Each row is a point on a tangle of strands that fork and nearly touch. The rows are in no order.
Points whose rows are less than 8.65 apart are linked; no others are.
desiz: [-1.19,+1.17,-0.11,+4.33,-0.09,+3.78,-1.27,-3.73,+0.15,-2.99,-0.89,+0.72,-1.68,+0.98,+0.81,+1.71,+1.88,-2.62,-0.58,+2.43,-2.78]
zos: [+4.40,-0.35,-0.78,-0.01,+0.43,-0.32,-0.02,+1.89,+2.43,+1.41,-0.20,+2.97,-2.33,+2.21,+3.26,-1.54,-2.28,+0.35,-4.83,-3.20,-2.06]
depi: [+2.03,+0.00,+1.95,-0.22,+2.58,-3.40,-2.94,-2.32,+0.00,+1.42,-4.91,-1.88,+2.26,+0.79,+5.68,+0.01,+0.40,-1.77,-2.48,-1.17,-0.94]
kav: [+2.35,+0.23,+0.67,-0.71,-1.09,+1.07,+0.86,-1.02,-1.14,+1.85,-2.78,-0.72,+3.68,+0.48,+0.44,+0.94,-1.08,+2.22,+2.18,-0.69,+3.08]
Taku: [-0.21,+0.07,-1.31,-5.04,+2.50,-1.49,+0.43,+3.87,+1.06,+0.87,+1.22,-3.17,+0.84,+1.11,+2.12,-2.93,+0.71,+0.63,+1.72,+0.35,+3.51]
Bigab: [-0.84,-1.35,-2.58,-2.89,-2.78,+1.81,-0.47,-0.16,+0.22,-2.36,-0.71,-2.85,+0.04,+1.63,-2.00,-1.79,+2.39,+2.10,+4.42,+0.10,-1.19]
vapab: [+0.43,+3.89,+1.56,+1.52,+3.74,-2.37,-2.09,+0.15,-0.30,+0.56,-0.42,+4.69,+2.08,+0.11,-0.36,-0.95,-1.77,-2.21,-4.94,-1.56,+1.51]
vasir: [+3.34,-0.96,+1.07,-0.03,-3.06,+0.05,+0.39,+0.73,-1.85,+1.81,-1.96,-2.34,+0.06,-2.25,+1.81,+0.83,-2.64,+5.89,+1.65,-2.08,+1.70]
didil: [+1.06,-0.60,-0.92,+0.08,-2.80,-0.10,-1.22,+0.21,-2.18,+1.72,+3.95,+6.40,-1.75,+1.10,-0.59,-0.40,-2.77,-0.03,-2.73,+0.68,-1.49]
beru: [-0.97,+0.46,+0.28,+1.72,-2.22,+1.35,+0.71,+0.40,-1.11,-1.27,+2.94,+3.64,+0.15,-3.53,-0.45,-0.14,+0.21,+0.40,-1.15,+1.95,+5.21]
Bur: [-1.29,+0.33,-0.16,+2.92,+2.42,+0.62,+3.23,+2.08,-1.14,-0.37,+0.58,-1.15,-2.34,-0.14,+3.88,-0.03,-0.25,+0.45,+2.02,+2.47,-2.45]
Simo: [+0.13,+1.06,+0.40,-0.39,+1.93,-3.48,-0.39,-1.73,+0.28,+1.92,-0.67,-0.23,+2.91,+2.02,-5.01,+3.94,+0.50,-2.91,+1.41,-0.05,-0.81]
Fuzok: [+1.72,-2.22,-2.08,-2.73,-3.46,+3.12,+1.51,+0.76,+2.03,-0.64,+3.84,+3.42,-0.63,-2.80,-4.28,-1.57,-0.40,-2.90,-2.96,-0.94,+1.64]
bevu: [-4.09,+3.32,-0.71,+0.46,+0.50,+0.30,+1.04,-3.57,-0.19,-1.96,+4.50,+0.61,-0.25,+1.82,-1.22,+0.56,+2.82,-2.12,+2.08,+3.12,-2.63]
Zup: [+3.78,-0.09,-0.27,-3.63,+1.68,-3.10,-1.29,-1.91,-0.37,+2.06,-1.72,-0.17,+2.68,+2.96,+2.69,-1.81,-0.89,-1.18,-1.85,+0.58,-1.14]
gidas: [+0.75,+0.15,-1.52,+0.36,-0.95,+1.21,+0.32,-1.70,+1.42,+0.57,+6.15,+3.83,-1.45,+2.02,-1.39,+0.65,-1.60,-2.13,-1.33,+0.48,-0.03]
ruv: [+4.25,-2.86,-0.88,-0.59,-2.21,+1.39,-1.17,+0.28,+0.62,+1.87,+0.78,+1.23,-1.26,+2.74,+3.72,-1.16,-0.05,+2.14,-0.77,-1.79,-1.79]
vot: [+0.12,-2.81,-1.91,-3.22,-3.06,-0.69,+0.06,+0.58,+0.21,-1.68,+6.46,+0.79,-4.08,-3.87,-2.30,+0.49,-2.08,-2.40,-2.10,-0.55,+2.53]
Pote: [+1.33,-1.21,-0.37,-1.19,-0.83,+3.38,+2.38,-2.49,+0.63,-1.26,-3.39,+0.92,-0.89,-0.94,+1.95,-0.76,+1.11,-3.05,-1.10,+0.74,-0.98]
Ril: [+1.49,-3.23,+0.64,-2.00,-4.84,+1.88,+2.56,+1.55,-1.61,+0.25,+1.27,-0.49,+0.56,-2.75,-0.12,-1.19,-1.91,+5.03,+1.68,-0.83,+0.41]
voba: [-0.92,+0.23,+0.08,-1.96,+1.67,-2.52,+1.04,+2.79,+1.17,+0.56,+1.61,-1.61,-0.65,-1.32,+4.36,-1.01,-0.64,-0.17,-1.51,+0.33,+3.45]
favuf: [-0.40,-1.05,+0.27,-0.52,-3.33,-0.79,+2.59,+4.01,-2.76,+0.05,+4.62,+1.64,-1.10,-3.09,+1.17,-0.06,-2.99,+1.90,-0.68,+4.09,+4.79]
nep: [-5.12,-0.91,+0.58,+1.92,+0.09,-1.02,-0.53,+4.98,-1.39,-0.31,-2.48,-2.62,-1.66,-2.57,-2.02,+0.79,+3.76,+0.77,+3.79,+2.11,+1.22]
fibim: [+0.90,-1.47,-1.63,-1.18,-0.85,+0.77,+2.31,+0.91,+1.78,+0.48,-1.33,+1.61,+0.05,-1.82,-3.95,+0.19,+0.38,-2.05,-2.54,-2.42,+1.46]
fupug: [-1.82,-1.54,-0.03,+1.45,-1.88,-1.25,-0.37,-1.68,+2.46,-0.68,+3.64,-0.66,-1.96,-0.78,-1.73,+4.43,+0.06,+0.89,+0.51,-2.32,-0.86]
zigi: [+0.58,-0.83,-1.71,-3.73,+1.90,-3.60,-0.82,+3.46,+2.02,+2.18,+0.63,-1.35,+2.71,+1.87,-1.82,-0.35,+0.81,-1.25,+1.45,-0.20,+1.53]
rogem: [+0.77,-0.24,+1.42,-2.77,-0.62,-1.89,+0.40,-2.54,+2.07,-0.81,+0.29,-2.71,+0.84,-2.98,-0.39,+1.93,-3.70,+0.47,+0.21,-4.29,+0.52]
sanib: [+0.23,-1.02,-0.29,+0.19,-0.99,+2.76,+0.97,-0.68,+2.60,-2.58,-2.77,-2.84,-0.43,+1.60,-2.23,+1.55,+0.99,+0.50,+4.37,-0.66,-0.62]
neze: [+1.20,-0.79,+0.31,+2.89,+0.98,-0.70,-2.09,+4.17,+1.02,+1.06,-0.21,+2.26,-3.64,+1.43,+1.23,+0.13,+0.06,+0.09,-3.59,-3.30,-0.77]
Zif: [-1.78,-0.97,+0.21,-0.05,+0.07,-1.46,-3.41,-4.38,+1.21,+0.86,-1.44,-0.75,+3.55,+0.92,-3.21,+3.80,+2.78,-0.17,+2.81,-0.12,+1.72]
rifeb: [+1.16,-0.59,+1.28,+2.08,-0.78,+4.10,+0.43,-5.68,+0.05,-3.48,-4.16,+0.09,-1.12,-0.84,+2.26,+0.68,+0.38,-2.42,-2.44,-0.54,-3.97]
keru: [-1.24,+0.97,+1.66,+3.54,-1.14,+3.47,+1.45,+1.42,-2.20,-1.18,+0.23,+2.22,-1.21,-1.92,+2.73,-1.94,-1.27,+3.69,+0.32,+2.27,+4.58]
Lalak: [-0.34,-4.00,-1.67,-1.24,-1.31,+1.63,-1.77,+0.05,-0.27,-2.01,-3.29,-1.29,-2.87,+1.36,+0.12,-2.75,+5.24,-1.65,+0.30,+2.06,-4.28]
mov: [+0.33,+0.66,+1.21,+2.72,+0.16,+2.79,+2.76,+1.89,-0.30,-1.76,+2.07,-1.65,-2.33,-1.44,+5.69,-1.40,-1.64,+3.53,+2.14,+0.62,+1.79]
galud: [-2.04,+1.87,+0.33,+2.02,+5.52,+0.48,+2.87,+2.97,-1.75,+0.61,-3.77,-2.96,-2.47,+1.30,+4.05,-0.30,+1.94,-1.60,+1.43,+4.36,-1.32]
kubam: [+0.92,-0.98,-1.20,-3.62,+0.65,-0.89,+6.00,+3.49,-2.13,+2.31,-1.14,-0.24,+0.79,-2.22,-1.09,-1.30,-2.69,-0.46,-0.03,+0.63,-2.45]
kiza: [+3.12,-0.29,-1.94,-2.70,+0.87,+0.18,-0.32,+0.68,+1.34,+2.03,-1.39,-1.71,+4.74,+2.84,-1.70,-0.16,-0.42,-0.84,+0.72,-2.01,+3.77]
Golin: [+1.17,-0.51,-0.18,-4.53,+0.87,-2.61,+1.61,-1.45,+3.86,-1.48,-0.02,-5.56,+0.57,-2.41,+1.66,+3.17,-2.72,-0.34,+0.79,-2.84,+4.40]
mazil: [-1.58,-1.40,-1.36,-0.51,-3.78,+2.22,-2.33,-0.74,-2.30,-2.79,+1.12,+0.88,-0.71,-0.24,-0.45,-3.67,+3.11,+2.98,+2.23,+1.54,+0.63]
taz: [+3.12,+1.78,-1.03,+0.35,+3.15,-1.81,+1.84,+1.48,+0.98,+2.79,+0.84,+0.26,+2.13,+4.44,-2.55,+2.72,-2.22,-1.67,+0.95,+0.08,-1.67]
ziv: [+0.62,+1.81,+0.49,-1.81,+1.85,+1.03,+4.62,+2.29,-3.71,+3.43,+1.04,+0.10,+1.62,-0.97,+1.34,-1.78,-3.70,+0.84,+1.75,+3.51,+0.82]
pepiv: [-3.64,+1.87,-0.87,+0.82,-0.61,-0.04,+0.56,-4.64,-1.58,-1.05,+5.48,+0.59,-0.57,-0.96,-0.79,+1.88,-0.52,+1.17,+2.45,+2.83,+0.16]
vabur: [+0.34,+0.22,+0.51,-1.69,+2.19,+0.13,+4.03,+2.17,+0.41,+1.35,-1.33,+0.31,-0.06,-1.98,-2.67,-1.54,-1.18,-2.67,-2.69,-0.30,-5.70]
Tuka: [+0.65,-0.87,-0.22,-0.46,+0.38,-2.60,-0.91,-3.82,+1.32,-0.84,+3.00,-1.06,-0.80,-0.31,+0.03,+0.68,-1.64,+0.58,-1.42,-2.52,-3.50]
motas: [+0.79,-0.87,+0.01,-1.54,-0.93,+3.13,+3.39,-0.24,-0.15,-0.76,-2.92,+2.45,+0.63,-3.00,-3.26,-3.22,+0.21,-2.16,-2.49,-0.27,-2.33]
kago: [+1.30,+1.89,+2.75,+1.40,+1.54,+0.45,-3.81,-4.46,+0.76,-1.85,-3.69,-1.89,+3.63,+0.17,+3.33,-2.15,+0.01,-0.59,-1.87,-1.68,+0.01]
kep: [-0.06,-2.19,-0.62,-0.67,-6.06,+2.67,-1.73,+0.31,-1.25,-0.59,+2.16,+3.24,+0.00,-1.13,-2.32,-2.11,+0.55,+4.28,+1.12,-1.01,+2.63]
dez: [-0.32,+3.53,-0.26,+2.10,+2.08,+0.02,+0.56,-1.61,+0.45,+0.72,+2.04,+1.70,+1.37,+4.53,-1.18,+0.46,+0.02,-0.94,+1.23,+1.75,-4.04]
vuf: [+2.49,-1.77,-0.55,-1.57,+0.30,-0.97,-2.28,-0.61,+0.43,+1.16,+0.37,-2.85,+0.28,+4.14,+3.90,-1.65,+2.00,+1.52,-0.08,-0.77,-2.42]
lur: [-2.85,+0.43,+0.24,+3.14,+1.71,+0.59,-2.54,-3.49,+1.17,-3.86,-0.91,+0.32,-1.21,+1.53,+0.49,-0.85,+5.53,-4.91,-1.37,+2.11,-2.00]
vupe: [-1.25,+4.65,+3.54,+3.88,+2.62,-0.35,-0.61,-1.10,+0.54,-0.51,-2.51,+2.96,+1.37,-1.42,-2.27,+0.84,-2.36,-0.46,-2.98,-2.66,+0.16]
Nem: [+0.23,+1.06,+0.80,+3.00,-0.17,-2.72,-3.16,+2.71,-1.10,+3.19,-1.76,+1.09,-0.50,+2.06,+0.75,+1.33,+1.46,+0.54,-1.08,-0.45,-0.61]
Gim: [-0.01,-1.28,-0.40,-2.69,+0.17,-2.80,+0.01,-1.22,+2.32,-1.01,+4.60,-2.22,-1.94,-1.86,+3.32,+2.44,-2.72,-0.12,-0.63,-0.93,+5.28]
Vona: [-1.37,+2.57,+2.79,+4.15,+3.46,+0.12,-1.50,-0.75,+1.84,-0.47,-4.06,-1.87,+0.18,-0.60,-3.27,+2.13,+0.03,-0.92,-0.06,-2.89,-1.62]
gura: [-1.66,+4.49,+1.08,+2.89,+2.23,-0.06,-3.67,+0.65,+0.29,-0.33,-4.93,-2.71,+3.22,+1.16,-2.63,-0.73,+0.45,+1.75,+1.83,-2.05,-0.70]
Gume: [-0.67,+0.62,+1.63,+0.72,+0.55,-1.93,-5.46,-2.07,-1.51,+0.24,-3.88,-1.62,+2.84,+2.39,-1.40,+0.69,+1.12,+2.91,+2.21,-1.31,-0.16]
goga: [-1.80,-0.38,+0.32,+2.75,-0.60,+0.15,-0.93,+4.28,-0.84,+3.11,-2.83,-0.16,-1.19,+0.91,-3.14,+2.78,+2.26,+2.11,+2.37,-0.13,+0.24]
saf: [-2.55,+1.52,+0.20,+2.46,-3.01,+2.96,-0.98,-3.93,+1.37,-2.69,+5.39,+0.58,-1.17,-1.97,-1.24,+3.19,-0.69,+1.66,+2.00,-0.85,+1.50]
Fif: [-1.02,+0.86,-0.04,-0.66,+1.25,-2.00,-1.68,+0.05,-2.25,+1.49,+2.66,+6.12,+1.50,-0.34,-1.34,-1.56,-1.57,-2.59,-4.19,+0.50,+0.87]
bez: [-5.60,+0.48,-0.40,+2.39,+3.88,-0.94,-0.82,+5.19,-1.69,-0.52,-4.39,-3.33,-1.71,+0.13,+1.50,-1.28,+2.76,+0.85,+1.71,+2.52,-1.37]
kad: [-0.08,-0.64,-0.26,-1.84,-1.69,-0.18,+2.90,+3.52,-4.56,+2.59,-0.19,+0.39,+0.98,-2.04,+0.62,-0.48,-0.60,+3.33,+1.99,+4.93,+3.12]
bir: [-0.41,-1.91,+0.03,+0.16,-0.76,-1.54,-1.25,-2.23,+1.13,-2.43,-0.42,-1.37,-2.33,+1.77,-0.52,-0.37,+5.03,-4.26,-1.36,+0.23,-5.58]

A fork is a point with three links, a tip a point with one. Leave the first point through the second and follow the links. Name the first fork or tip that comes.
bez / galud: motas
vapab / vupe: sanib
Zif / Gume: gidas
beru / keru: kago

Name the points in between on the shortest way along the links from the first point to the second, in order.
Zif / Ril: Simo taz dez bevu pepiv saf fupug Tuka rogem Golin Gim voba Taku zigi kiza kav vasir
rifeb / Zup: Pote motas vabur kubam ziv kad favuf beru keru mov Bur galud bez nep goga Nem neze zos ruv vuf
bir / vot: lur desiz rifeb Pote motas fibim Fuzok
Fif / dez: vapab vupe Vona gura Gume Zif Simo taz
